Points, in no order, along strands that fork, close into loops and pass close to each other.
In the rows, zero is written as 128.
Points whose rows are less than 108 apart are linked; no others are. Some points are linked to none.
Dalut: [139 130 159  88 142 134  96 184 147 145 113 152 140 134  88 148 130 102
 146 103 172  94 103 110 111 130]
fasim: [136 137 130 195 126 164 118 140 120 133 177 109 103 110 140 114  73 148
 129 120 169 139 112 145 154  71]
ket: [134 102 136 123 141 115 161  93 119 126 130 145 105 106 144  88 136 142
 170 156 188 131  72 134 196 140]
Mena: [140 139 149 201  88 153 102 122 127 115 174 120  76 141 123 136  81 167
 117 131 149 166  77 139 135  67]
Tomor: [103 168 121 130 115 170 130 175 136 170  93 112 163 125 143 166  94 102
 125  73 147 128 161 161  81 122]
roza: [119 156  86 177 124 141 123  90 156 132 138  79 151 122 147 153 101 146
 125 105 136 124 187 173  98 100]
Zotu: [140 182 117 148  73 108 174 159 174 149 122 111 140 170 132 212 142 120
  74 117 113 140 100 121  93 147]
dudo: [153 141  95 201 146 184 127 132 116 121 185  59 153  95 131 112  86 163
 133 146 155 178 154 151 142 114]
lem: [ 99 155  88 193 104 126 114  97 137 138 145  99 112 126 152 145  83 146
  92 115 134 102 159 156  90  60]
femo: [188 123 141  83 132 106 120 104 153 102 117 162  95 171 114 114 156 101
 167 162 133 137  50 117 206 149]
Niba: [114 179 118 169 144 185 148 154 131 112 142 131  88 159 122 144 136 134
  94 145  90 163  93 107 114 135]
Zosep: [114 143  75 139 127 130 115 103 162 145 107  84 191 120 144 148 116 125
 137  90 151 136 214 154  87 134]
tir: [114 124  83 114 127 178 111 129 177 143 125 137 160 109 146 126 113 142
 149  86  96 174 192 138 113 123]
zigen: [147 117 136 214  70  94 130 124 126 122 138 107 117  88 118 184  86 163
 104 149 140 145 122 156 116  82]
Muv: [131 178  99 128 133 166 155 161 160 106 138 138  92 197 122 119 140 104
  99 143  59 142  93 102 136 138]
noz: [120 143  74 146 127 170 112 122 158 136 139  78  87 137 182 127 115 137
 160  75  99 171 171 137 164 100]
Rula: [113 138 107 181 184 136 151 111 100 127 138  83 129 110 142 120 136 154
 123 143 142 105 171 152 128 121]
fav: [148 114 140  91 135  81 123 157 109 115 111 158 105 152  85 142 156  85
 123 154 135  87  91  87 152 141]
teraf: [ 97  82  91 149 151 147 131 113 105 100  92 116 132 120 135  72 132 184
 142 145  94 166 191 121 155  96]
sifam: [143 143 129  38 156 145  91 167  96 189 124 122 135 110 120 156 112  83
 138  98 130  70 143 135 110 144]
Divi: [132  89 134  75 164 110 107 135  86 144 145 132 115  88 119  91 126  59
 121 123 121  42 144 120 149 134]
lag: [ 93 141 108 106 131 112 141 105 143 116  98 158 111 148 116 132 153 105
 104 137  81 112 134  98  91 157]
mevo: [107 119 165 113 122 126 115 171 144 152 110 139 138 120 117 159 111 103
 128  87 160  67 137 138  89 117]
vesik: [150 135 135 131 140 173 134 131 151  84 131 166  86 170 138  92 143 150
 142 160 100 180  69 121 181 120]
Meriz: [101 147  60 125  86 135 125 110 175 189  97  86 172 133 191 132 119 117
 141  67 157 138 184 131  91 122]
Tid: [141 165 125 142 134 107 165 124 150  89 132 145 113 183 103 148 159 126
  80 169  93  88  86 115 107 138]
pivam: [167 166  98  53 117 149 104 151 198 139 113 135 110 216 131 151 153  74
 144  95  80 108 100 116 144 136]
moto: [145 141 106 159 159 176 131 162 151 139 145  75 181 118 153 114  95 144
 134 117 171 116 189 180 134 110]
nir: [141 114 147 146 122 112 117 152 144 164 112 102 151  98 125 165 111 126
 132  83 184  62 154 160 119  93]
Zes: [119 130 198 111 162 136 134 138  94 170 174  94 161  74 119 108 135 123
 130 123 165  70 167 156 120 173]
Kir: [149  92 101 169 153 153 149  91  90 104 142  96 141  94 153  66 133 184
 152 170 158 173 122 141 200 129]
loku: [123 111 162 100 149 136 124 162 105 131 144 148 161  81  89 137 133 109
 130 124 138 130 151 117 105 163]
Git: [130 100 155 177 129 114 151 132 107 128 148 117 154  81 131 125  99 145
 114 135 181  90 145 163 132  96]
Bodon: [138 158  97  63 147 163 109 137 176 150 104 157  99 157 143 136 134  81
 138  97  82 110 122 128 132 130]
Dod: [133 108 154 120 136 141 121 171 141 114  99 161 115 139 112 136 137 125
 157 109 166 123 109 105 153 114]
saru: [ 94 138 152 173 155 168 136 165 134 122 107 126 151 108 109 110 122 151
 153 129 142 158 162 150 104 129]
mugol: [102 139  53 158  75 147 117  89 165 151 143 109 114 130 198 117  98 115
 110  72 108 169 149 112 101 101]
luf: [129 102  90 193 130 161 126 137 126  96 121  83 166 101 124 111 118 169
 150 132 124 211 180 122 144 124]
kefat: [208 146 118  82 131  92 137 146 180 121 145 145 112 206  83 129 149  93
 129 161 124  55  61 130 183 135]
leful: [ 73 149 113 153 106 142 137 129 126 142 131 141 105 134 145 132  98 113
  78 103  99  99 142 127  60 108]
lom: [102 131 108  87  74 114 117 139 171 170 108 155 161 130 144 148 124  92
 110  84 140 109 134 104  50 133]
Vir: [159 119 111  74 144 130 104 137 157 111 118 171 117 164  95 136 147  95
 148 133  93 150 101  94 146 156]
Lifu: [173 105 157 195  86  97 130  84 122  90 146 108  94 128 137 168 126 158
 145 121 137 189  83 145 159  98]
Dem: [130 128  80  83 166 159 111 171 130 168 135  95 190  92 119 136 119 130
 142 103 124 139 220 146 125 132]
gefas: [128 153  96 144  81 137 117  99 163 130 178 102  73 167 178 151 124 104
 115  82  61 194 100 102 127 139]
Rabip: [ 91 121 169 197 171 175 138 140 103 121 133 116 148 100 123  71 110 174
 143 163 161 145 147 146 132 128]
kesi: [114 155 139 141 156 173 128 172 147 148 113 126 136 118 135 144 114 129
 141  97 148 135 142 149 109 124]
Fuv: [134 143  60 192 120 189 108 129 144 124 176  59 166 130 142 127  80 161
 124 120 127 198 194 148 120  94]
Bem: [113 112 149  46 166  98  78 145  74 128 115 157 111 117  81  83 159  97
 146 177  76 112 132  83 148 169]
Fufom: [134 185  96  50 100 123 116 146 183 148 105 134 157 219 106 159 155  99
 120 107 118  82 107  94  77 147]
sir: [147 125 151 144 106  75 129 108 147 102  89 144 120 144 102 191 158 147
 127 145 147 135  93 126 115 128]
kozim: [175 158 118 101 149 119 163 132 159  87 141 159 134 204  76 117 170 123
 101 175  99  96  98 122 135 154]
godel: [127  90 199 117  88  54 151 143  64  98  89 160 138 135  95 151 157 126
 100 150 146 110 106 116 114 126]
sefo: [133  80 134 125 116 115 150 125  42  82  90 163 121 118 140  98 125 123
 117 140 128 164  98 124 162  93]
Liga: [119  82 107  97 158 136 113 149 106 138 137 103 189  92 110 105 129 137
 150 120 132 130 223 117 129 138]
Pegom: [154 122 141 178 105 104 166 103 128 134 158 127  74 111 151 129 107 156
 123 168 157 129  41 140 198 109]
Febef: [129 124  91 191 116 115 123  79 101 114 159  94  94 111 131 124  81 159
  99 151 135 120 136 142 120  61]
vudo: [119  83 169 129 162 143 129 113  86 103 144 149 169  91 116  72 122 153
 134 151 143 122 166 150 114 134]
nek: [135 151 148 183 139 118 159 127 121 129 136 123  97 107 120 168 138 144
  87 162 126 121  82 136 114 127]
nelam: [133 129 131 161  36  73 132 104 190  99 113 143 111 173 148 179 136 149
 104 116 121 159  92 111 107 107]
Vido: [127  78 106 102 177 137 135 120 110 126 129 132 129 108 157  34 122 142
 150 151 145  87 148 139 187 110]
Nomom: [151 170 115 150  46  99 136 116 196 114 179 111  95 216 157 172 128 129
  96  92  66 146  74 121 116 112]
dak: [129  99  99 121 163 148 128 110 124 111  95 143  99 116 140  83 149 152
 157 154  78 162 145 119 173 122]
serov: [113 119 231 127 113 105 140 133  90 118 157 153 140 113 116 109 139 126
  95 132 129  76 129 140  94 147]
Saz: [105 168  83 123 104 177 102 116 177 170 116  85 116 156 193 138 115 138
 165  52  91 183 173 143 121 122]
lalu: [161  90  74  97 141 131  96 128 147 130 128 113 136 105 141 137 125 120
 173  87 135 142 185 118 172 110]
vek: [122  90 163 133 151 127 155  84  71 116 151 137 153  82 143  59 127 155
 120 171 158 107 126 153 154 143]
nules: [134 156 176  69 135 106 138 157 121 131 149 151 136 154  91 141 158  88
  79 142  98  49 115 127 103 163]
Mulu: [121 146 123 165  20  83 123  93 192 121 168 125  94 174 168 174 107 147
  92 105  92 162  90 119  95  95]
Dapu: [ 65 133 106 190 115 141 148 131  96 137 135  83 165 111 142  96 116 130
  99 117 111 131 205 116  78 136]
norit: [127 153  94 203 133 168 122 154 150 110 154  45 198 133 138 109  73 141
 127 123 149 149 204 166 109 103]
pakat: [128 106 198 157 102  64 163 158  97 121 111 143 130 105 101 165 146 153
  97 178 155 106  96 142 128 128]
nisar: [132 114 188  90 121  75 122 152  65  90 100 163 150 163  70 129 168 127
 128 162 150 133 100  89 120 157]
Gog: [102 124 118 169 104 123 137 113 141 116 104 129 163 107 119 157 125 129
 128 112 136 166 154 126  75 142]
Mas: [131 115 177  80 155 100  88 134  74 103 101 165 149 137  75 123 158 138
 172 185 171 140 101 100 130 151]
mos: [134  82 113  83 187 128 112 119 123 149 125 102 178  93 115  58 148 184
 182 183 166 136 177 120 195 153]
fipe: [123 134 143 131 170 184 152 186 117 156 164 145 126  90 134 100 110 128
 119 132 136 131 112 141 153 151]
soli: [143 135 165  93 117  91 126 191 139 134 113 147 121 177  82 155 155 106
 117 127 155  66  89  97 129 129]
momet: [161 160 121  95  57 111 115 107 202 145 138 128 119 180 174 202 131 103
 115  66 103 142  93 130 100 133]
kuleg: [104 130 137 183  60  97 143  99 141  79  90 153 115 175 134 161 132 156
 102 140 122 169  94 109  97  94]
fanaz: [143  94 116  91 171  99 113 100  85 130 126 136 134  93 111 110 150 120
 174 161 161 110 136 120 166 147]
vubu: [110 163 114  50  98 124 104 165 156 173 100 146 165 165 120 169 136  82
 108  97 130  92 119 104  57 152]
Nudum: [128 136 134 150 174 151 134 107 137 129 127 125 124 105 127 123 145 151
 167 138 158 146 129 142 164 147]
Viluz: [149 106 110 183 124 161 134 110 103  93 142 115  96 106 140 111 115 153
 142 129 114 195 108 123 161 103]
Dala: [ 83 124 187 202  88  97 151 137  91 116 121 130 134 108 111 136 117 146
  79 155 123 105 126 145  75 113]
nam: [145  91  75 110 118 122 130 102 142 105 115 151 108 114 150 119 118  81
 133 100  89 139 138 112 154 114]
nediz: [100 117 181 181 128 124 169 113  66 135 161 124 118  87 141  69 115 166
 109 171 168 103  86 141 144 136]
Vusik: [129 109 115  61 195 151  98 134 139 150 134 153 134  86 127  80 132 122
 152 146 107  90 164 144 140 133]
Senad: [ 88 139 132 150 180 144 145 145  95 137 134  65 155 110 138 104 140 143
 123 131 142  93 215 152 118 141]
Zizo: [121  96 142 159 131 122 123 140 122 113 123 112 190 102 114 106  96 135
 140 109 170 100 190 157  99 106]
soka: [150 151 141  81 169 124 148 140 124 176 151 138 106 102 133 115 126  77
 118 148 138  59  81 153 163 156]
muk: [ 95 141 187 134 174 150 162 132 123 134 127 152 122 118 120  82 152 160
 142 172 168 118  89 130 144 165]
pas: [114 155  98 149 138 190 112 140 155 128 131 114  73 141 153 125 122 142
 151 101  83 180 128 119 147 106]
Nabuz: [119 139 109 189  62 140 101  90 142 112 177  97  85 152 154 143 113 144
 126  92  89 220 102  96 102 116]
Fiki: [112 115 131  74 152  99  53 130  92 117  84 154 125 126  82 142 147 130
 187 159 156 132 133  91 133 137]
dobes: [153 143 119  56 157 105  84 167 139 146 118 135  93 151  93 159 141  78
 154 149 134  78  89  91 161 147]
zepid: [131 142 108  93  54  95 126 113 209 143 117 158 141 152 143 180 128 108
  99  89 126 131 106 108  76 130]
famep: [153  95 116 127 111 132 144 110  91  81  90 163 111 142 139  99 149 117
 135 146  91 192  79 113 167 110]
Tusid: [135 130 113 150 169 166 152  97 111 131 182 135 121  73 144  91  99 136
 107 164 127 118 114 154 137 127]
tulo: [ 94 103 177  49 157 123  78 140  82 152 125 139 127  99  85  71 156 142
 152 159  76 112 179  92 139 164]
sodum: [115 144 165 104 171 131 156 139 105 184 165 119 130  85 138 104 138 120
 118 142 163  69 106 156 142 171]
peze: [106 169 117 183 155 136 143 112 119 138 123 107 102 105 133 166 136 137
 108 121 124 128 137 147 108 131]
Nik: [103 118 185  88 134  91 100 165  81 142 126 137 114 131  90 130 153  93
 128 119 128  79 147  81 110 159]
Lakif: [108 117  94 168 140 169 139 156  97 130 152 129  95 108 139 101  90 114
 104 114 106 132 147 109 138  99]
lotek: [138 117  94 112 151 167 130 137 137 139 144 128 148  96 149 111  99 103
 117  95 124  88 176 146 128 101]
Kagi: [111 140 182 177 139 146 157 116  92 117 154 156 111 125 125  90 110 162
  82 188 150 116  67 138 116 117]
fop: [114  95 183 109 158 103 107 135  80 144 150  89 166  94 101  96 150 131
 152 127 174  80 191 128 128 161]
dob: [143 195 109 148  85 113 141 109 171 154 137 110  81 162 162 206 113 132
  77 119  77 118  94 157 101 104]
zub: [123 106  82 146 132 165 126 115 146 106 138 133 155 105 149 109  98 133
 128 101 119 139 185 128 113 103]
Zur: [167  95  81  98 148 154 114 116 156 125 149 123 100 104 153 110 110 106
 159  96  96 150 148 131 191 110]
vepi: [ 91 178 105 126 140 174 158 168 122 148 124 129 114 136 134 145 132 122
  84 117  80 152 132 113  96 154]
Ris: [103 106 192 157 106  86 140 124  92 121 135 130 157 101 113 137 129 130
 100 123 127  88 168 145  74 129]
sagi: [136 136 158 171 137 109 162 119 144 142 143 126  97 107 135 156 125 154
 119 162 173 108  65 149 156 119]
nevek: [114 184  82 127  81 143 146 127 188 133 121 147 111 193 153 145 123 114
  73 109  82 115  99 111  86 116]
duza: [ 93  85  99 136 123 124 122  99 113  98  76 134 160 117 134 101 144 152
 149 127 119 176 191 111 121 122]
neme: [109 153 103 175 101 137 125 135 136 144 141 121  79 128 150 147  80 123
  76 107 113  95 116 136 103  70]
zep: [124 118 103  79 145 135 128 148 114 134 132 155 153  90 111 141 137  93
 114 116  96 144 162  98  99 164]
bafe: [159 121 141  86 157 135 126  98 158 131 127 155  97 127 135  95 136 138
 188 143 154 138  69 129 210 151]
rem: [139 104 106 100 187 143 108 152 137 144 131  86 191 100 105 102 139 166
 172 156 155 139 209 138 173 143]
Nimun: [136 140 128 111 133 120 145 143 135 136 127 151 107 124 133 162 123  91
  80 118 104  78 106 141 110 122]
Mepuv: [108 135 153 206 100 116 126 109 137  90 108 143 123 149 116 144 108 160
 127 141 142 158 101 147  98  86]
geg: [124 112 216  85 141 123 142 135  97 107 143 178 135 137 108  80 155 132
 101 163 133  87 101 127 119 163]
nazu: [188  94 143  88 110  80 130 108 121  93 109 183 100 156 110 130 145  99
 139 146 132 134  59 125 180 113]
Fev: [149 182 130 126 126 157 110 117 170 156 121 104 108 158 173 198 116 123
 140  57 114 143 126 166 122 120]
defu: [ 95 164  89 174 131 173 149 152 135 145 108  96 123 122 133 147 134 136
 130 120  99 193 148 111 105 149]
tinit: [134 111 124 118  95  74 144 109 120  91  89 163 134 148  94 161 169 125
 112 144 125 142 102  89 100 150]
fegar: [125 155 151  32 173 133  63 173  97 177 142 139 131 121 100 123 126  92
 152 139 123  67 119 112 113 167]
rarak: [121  72 113 143 142 131 157 141  51 102 113 123 136  82 116  95 145 129
 131 136 118 173 147 103 144 149]
zusat: [158 126 131 191  98 117 123 115 115 116 167 127  56 128 145 133  92 146
 100 149 146 141  56 135 168  61]
Posub: [107 120 139 212 149 148 131 108  88  93  95 106 134 126 127  81 121 187
 157 165 161 170 138 155 138 100]
vezam: [150 132 125 112 171 141 156 107 134 140 156 153 105  89 144 103 112 106
 121 154 131  96  86 150 164 139]
resi: [133 157 131 130 103 104 128 105 195  98 115 128 100 209 125 174 170 137
 147 102 114 148 101 105 124 141]
Veti: [ 92 108 167 135 124  95 107 140  93 118  86 133 177 112  84 125 149 118
 162 128 154 151 174 111  78 159]
Zoso: [110  80 151  76 175 116 125 127  73 142 145 122 145  98 136  38 145 138
 160 151 154  72 163 125 179 150]
kog: [140 103 175 137 120  61 150 148 112 151 139 128 115  88 111 172 144 123
 106 146 146  63 108 138 141 131]
pulun: [160 101 126 120  71  96 124  91 147  78 107 151 119 169 126 165 152 114
 150 101 120 193  95  93 143 135]
tola: [120 103 162 155 141 157 136 111  95  86 117 175 150 105 127  90 120 157
 122 158 134 157 123 141 109 108]
Siv: [126 137  65 128 106 140 131  90 161 130 139 133 108 118 169 140 110  92
 116  88  80 156 151 115 125 124]
mal: [121  99 107 166  98 136 120  87 143  90 121 156 132 128 158 117  93 138
 132  92 126 159 145 136 112  88]
Meda: [ 92 100 110 112 102  87 118 104 143 141 108 129 163 116 137 131 119 107
 109  91 147  68 187 127  68 108]
roge: [146 134 147 125 146 136 155 111 127  78 118 171 104 188 121  81 148 152
 116 191 121 132  51 129 164 131]
bopi: [132 158 127 208  82 112 129 134 160 143 137 109 126 107 126 200  91 139
 107 115 145 155 113 155  90 103]
kepi: [144 187 129 149 103 135 118 116 158 172 127  94  96 143 169 205  93 139
 112  89 112 109 114 193 114 100]
bof: [122 100 109  71 196 148 120 110 131 140 108 161 122  96 109  70 139 153
 150 167  67 135 157 124 161 133]
pok: [130 162  68  78 110 144 116 107 180 158 115 137 123 143 168 154 128  94
 134  75  88 154 141 131 108 138]
ziva: [112 113 125 160 144 123 170  89 119 145 151  98 137  91 149  79 120 167
 153 157 215 111  95 140 181 138]
lisef: [112 156  90  71 133 113  89 133 129 171 103 112 162 114 103 181 138  91
 147  99 148 132 173 111  76 164]
Gef: [134 176  85 106  61 158 143 136 150 198 103 119 123 162 197 173 102  96
  95  53 119 143 111 141 101 139]
nomo: [145 120 147 117 141  68 106 100 121 126 106 139 132 102  89 178 155 129
 153 155 175 108 116 129 118 140]
sudaf: [123 112  97 110 182 160 118 151 155 156 114 107 138  92 128 100 135 171
 167 125 107 146 196 129 167 115]
kos: [149 136 157 190  62 118 117 131 153  88 158 134  79 178 127 170 108 162
 109 116 115 169  61 119 133  80]
Toren: [116 142 170 149  93 113 154 177 146 123 116 144 145 152 101 174 133 121
  84 124 134  99 108 115  76 135]
gasez: [114  73 167  93 155 143 157 130  43 122 117 149 165  91 134  22 147 180
 152 178 134 162 118 135 178 135]
gepag: [135 107 185 107 148  71 127  99  88 131 141 147 147  86  99 127 150 139
 141 176 185  93  98 136 127 157]
buve: [176  84 140 153  93 104 124  89 128  84 124 133 128 117 136 158 130 132
 167 102 140 191 108 124 158 112]
sov: [121 158  76  69 100 150 139 150 120 201  99 114 139 135 169 167 107  79
  95  71 118 103 138 132  91 146]
Gis: [141 106 112 179 132 118 135  69  77 104 155 128 109 101 144  82  90 159
  98 174 143 111 105 154 153  68]
zegi: [152 150 100 120  90 124 122 125 188 121 145 117  75 189 166 149 141  64
 129  90  41 159  97 110 153 146]
nabe: [137 129 165 177 129 113 124  94 147  92 101 136 129 132 109 163 142 156
 160 135 156 158 109 151 119 125]
lagev: [ 96  85 132 102 125 107 102 117  69  98  56 145 156 121  91 109 163 148
 169 138 133 172 168  98 106 141]
Liso: [102 166 100 131  94 162 106 109 172 151 158  86  86 168 198 143 117 131
 149  65  56 210 134 122 121 140]
tul: [168  93 126 107 130 120  92 110 145 105 129 125 119 114 128 146 139 126
 192  98 162 165 131 128 174 120]
semu: [131 123 116 135 123 127 112  99 155  96 108 116  71 155 141 146 163 124
 176 100  88 189 127 103 161 146]
sez: [109  86 179 129 113  80  97 147  78 123 108 107 179 100  84 120 140 111
 159 124 184 100 191 119 102 137]
lupuz: [ 79 108 166  93 154 132 115 139  84 133 114 125 132 101 102  89 166 135
 139 128  86 132 195 105 107 168]
felan: [159 111 139 153 109 159 124 109 122  69 133 147  85 154 144 106 127 153
 143 132  94 217  82 118 169 106]
vip: [154  83 105 113 173 125 134  84  96 119 134 110 163  89 130  82 148 165
 167 174 172 146 146 136 189 142]
Rafoz: [175 170 113  87 118 118 131 153 161 160 127 115 112 154 123 221 139  93
 123  94 124 133  95 129 141 152]
Lor: [127 122 151  93 165 128 116 139 141 171 130 119 139  97 124 109 127 132
 182 128 215  79 121 142 152 144]
kod: [114 131  97 112 169 145 136 112 135 114  92 156  96 134 123 115 155 111
 124 150  66 147 132 110 134 143]
Noge: [ 83 129 148 230 101 118 142 127  90 113 132  98 155  97 101 127  91 149
  99 139 135 142 149 147  61 115]
tup: [127 175 128 116 179 201 141 175 136 163 136 132 113 115 145 130 112 134
 126 111 113 138 125 154 141 135]
vugev: [143 160  85  69 128 109 118 134 141 169 107 118 131 121 115 199 143  81
 135 100 123 132 133 110 116 161]
kif: [115 136 110 124 119 121 112  93 177 111  96 128  91 156 149 154 151 116
 163  86 122 141 126 109 127 123]
Gufuv: [145 163 124  71 144 161 137 178 108 192 109 124 132 128 149 170 105  85
 111  93 127  84 122 155 119 144]
Giv: [141 186  94  83 103 134 139 133 198 123 114 133 113 228 136 155 156  99
 111 102  96  94 103 112 108 128]
liro: [124  69 177 115 115 113 148 145  57  94 114 176 139 117 126  91 126 113
 115 128 140 119 110 115 134 109]
ped: [116 137 148 174 136 155 133 115 113  99 148 164 116 121 124 102 100 152
  82 151 120 122 105 139  94 103]
Fon: [109  71 160  77 149 126 134 134  44  99  92 164 153 103 116  53 148 154
 148 155 111 158 159 121 146 123]
Berem: [161  93 102 180 124 147 145  83  64  91 138 114 104 110 159  83 119 164
 145 164 140 192  72 137 194  94]
kube: [166 134 145 155  49  88 144 112 170  65 138 139 102 209 125 167 145 155
  98 135 100 151  67 116 142 100]
Lod: [154 133 160 163 116 124 149  94 112  63 110 169 108 170 129 110 128 162
 102 171 132 151  57 138 137  93]
Pobot: [116  69 126 160 133 115 134 142  98  83 126  85 210 122 129  90 115 138
 128 136 161 124 213 142 126 108]
vagen: [169 171 107 117  91  89 164 139 167 144 130 118 102 172 126 218 162 101
  91 123  90 124  89 118 136 142]
pipez: [134 138 157  62 179 126  74 146 117 182 145 138 139  99 109 128 125 115
 176 139 187  64 117 122 127 149]
lufub: [145 141 116 124 130 137 117 114 166 102 129 126  53 185 150 125 149 104
 157 119  53 171  90 113 186 135]
pirog: [124 110 145 160 147 150 161 170  97 124 151 139 104  96 129 110 119 117
 107 130 140 130 103 115 151 119]
devi: [129 126  75 192  93 158 119 112 142 124 152  78 150 105 149 137 108 142
 134  98 118 204 173 127 113 124]
nabo: [106 114 181  53 169 130  90 125  84 158 163 116 130  92 116  54 147 131
 159 155 111  81 187 117 156 171]
sogoz: [148 149 189  65 154 110 127 159 116 150 169 148 138 132  84 130 156 107
 113 164 146  59  74 121 130 178]
Kar: [137 137 155  99 155 113 129 152  97 168 160 109 154  74 107 162 124 104
 113 112 153  93 155 144 104 168]
dava: [146 121 126 118 158 128 152 116 119 102 122 174 100 124 128 102 132  90
 115 158  96 113  99 124 155 143]
Nezo: [159 143 137 147 125 133 139 133 155 109 141 133  84 145 137 159 138 123
 130 112 119 143  81 121 159 124]
zose: [113 143 108 145  94  92 161  98 148 105 112 156 127 155 117 152 150 119
  70 146  94 127 104  99  84 142]
nunaz: [128 167 145 163  69 110 142 150 189 153 119 126 153 139 120 226 109 124
  98 104 132 145 114 152  78 125]
kupep: [ 64 112 125 129 130 131 144 133  99 142 112 116 137 111 133 102 146 121
 122 105 103 124 192 107  89 145]
Pebe: [108 114 157  91 181 141 146 132 118 139 107 162 105 116 120  56 150 148
 162 186 130 128  93 117 184 163]
dirim: [146  95 101  73 153 130 107 137 119 143 135 111 146 100 134 113 113  86
 128  99 135  42 181 135 129 114]
Tik: [177 137 113 121  60  62 145 129 199  94 129 134 109 211 115 171 150 133
 107 130  95  96  90 119 144 104]
ledit: [130 159 167  32 176 121  83 158 116 164 163 151 126 140  90  96 149  99
 145 188 124  66  80 101 144 192]
pep: [130 117 108  83 168 102  83 112 123 134  98 128 113 115 107 139 149 108
 173 140 137 120 152  91 143 147]
tabag: [118 146 129 205  64 130 121 105 162 118 146 103 118 135 140 173 108 145
 131  97 129 195 116 125  87 115]
lizim: [ 75 144 110 201  91 124 146 120 123 151 134  92 162 101 133 132  79 129
  89 112 126 137 173 147  48 119]
Kelen: [205 144 134  84  96  75 126 143 193 122 140 138 107 196  91 185 159 115
 122 138 125  71  74 121 156 126]
sig: [116  70 164  74 138 111  99 140  60 110 110 166 145 116 105  82 133 113
 151 136 129 122 149 102 133 138]
mevu: [148  88 142 178 105  80 150 123 102 125 144 137 119  77 126 154  98 153
  96 149 149 109 113 158 144  81]
kop: [164 169 133  56 156 129 118 172 147 175 129 140 108 147 116 152 136  81
 130 123 142  65  70 133 149 150]
puv: [122 127  84  63 144 149 119 177 117 179 118 124 150  95 122 145 127  96
 142  97  99 151 185 107 129 152]
fezu: [165 178 113  74 170 147 143 153 167 128 133 147 131 194  88 123 162  91
 114 164  83  98  99 132 143 168]
kofo: [102 196  96 165  76 128 131 104 175 151 137 122 101 163 155 172 108 130
  82 111 108 145 109 141  68 108]
kedu: [137  75 115 164 133 129 152 144  64 102 138  98 170  90 122 108 126 135
 117 133 144 143 176 117 137 124]
gubun: [118 107 106  71 137 102  86 114 128 146 103 143 128 120 124 132 124 100
 138  95 139  59 162 117  98 107]
siz: [131 101 140  53 175 115 101 137  98 127  94 171 115 132  95  68 159 134
 163 196 104 139  99 100 173 154]
bozag: [103  84  86 187 100 123 129 115 107  72 103  78 205 143 140  85 102 153
 121 142 151 168 205 126 112  96]
tefim: [136 131 187 109 135 126 177 120  92  95 134 180 137 144 109  69 152 143
  98 187 142 114  47 123 147 149]
Moz: [142 130 119 216 137 166 124 120 114 137 196  78 144  98 127  92  79 174
 133 159 195 149 113 164 154  96]
tusam: [ 85 121 149 140 145 140 110 159 135 128  85 128 183 110  92 114 125 136
 169 119 140 162 196 135  83 154]
rik: [107  99 131 141 102 133 133 111 121  80  97 187 145 141 135 110 114 136
 112 122 118 157 130 115  93 100]
ges: [135 142 132 131 185 163 131 151 144 161 157  73 198 110 139  99 116 158
 152 146 196  86 177 184 155 139]
bomi: [ 85 151 103 200 129 174 119 136 134 125 122 104  90 128 132 121 110 157
 134 125 118 182 139 113 115 111]
fuzi: [113 135 130 149 174 159 156 123 134 162 168  94 162  94 158  74 118 165
 142 147 200  95 135 159 167 140]
zor: [125 101 191  97 152  84 129  90  42 117 126 131 132  99  99 101 162 123
 126 169 144  98 125 126 131 169]
biso: [138 179 133  50 163 122 129 162 137 155 132 144 131 190  94 133 147  67
  94 147  80  51 111 124 110 165]
Kuri: [108  99 100 169  89  96 130 119 140 126 125  91 186 118 143 134 101 126
 110  98 161  89 192 139  98  91]
tiken: [138 163 142  97  87 143  97 118 200 142 138 109 108 188 181 190 136 116
 159  43 105 154 110 154 107 132]
Lonub: [ 94 145  69 146  84 134 125 104 167 175 110 114 132 128 181 145 100 112
 106  59 133 113 155 129  82  98]

A fork is a point with three links, a tip a point with one. Leave the first point through the second and follow the links. Name the first fork or tip that comes.
Fufom; vubu: Giv
tefim; geg: tulo
Muv; Niba: gefas
nazu; femo: Fuv

Name the points in between on the shortest way along the links from the first point to the second, in order.
Divi; vugev: dirim gubun Meda Kuri Zizo Git mevu zigen bopi nunaz Zotu vagen Rafoz
bomi; bozag: pas noz Saz Liso gefas Nabuz tabag bopi zigen mevu Git Zizo Pobot
fegar; dava: ledit sogoz nules biso fezu kozim Tid zose lag kod
saru; rem: tusam Veti sez fop Zes Kar loku zep puv Dem Liga
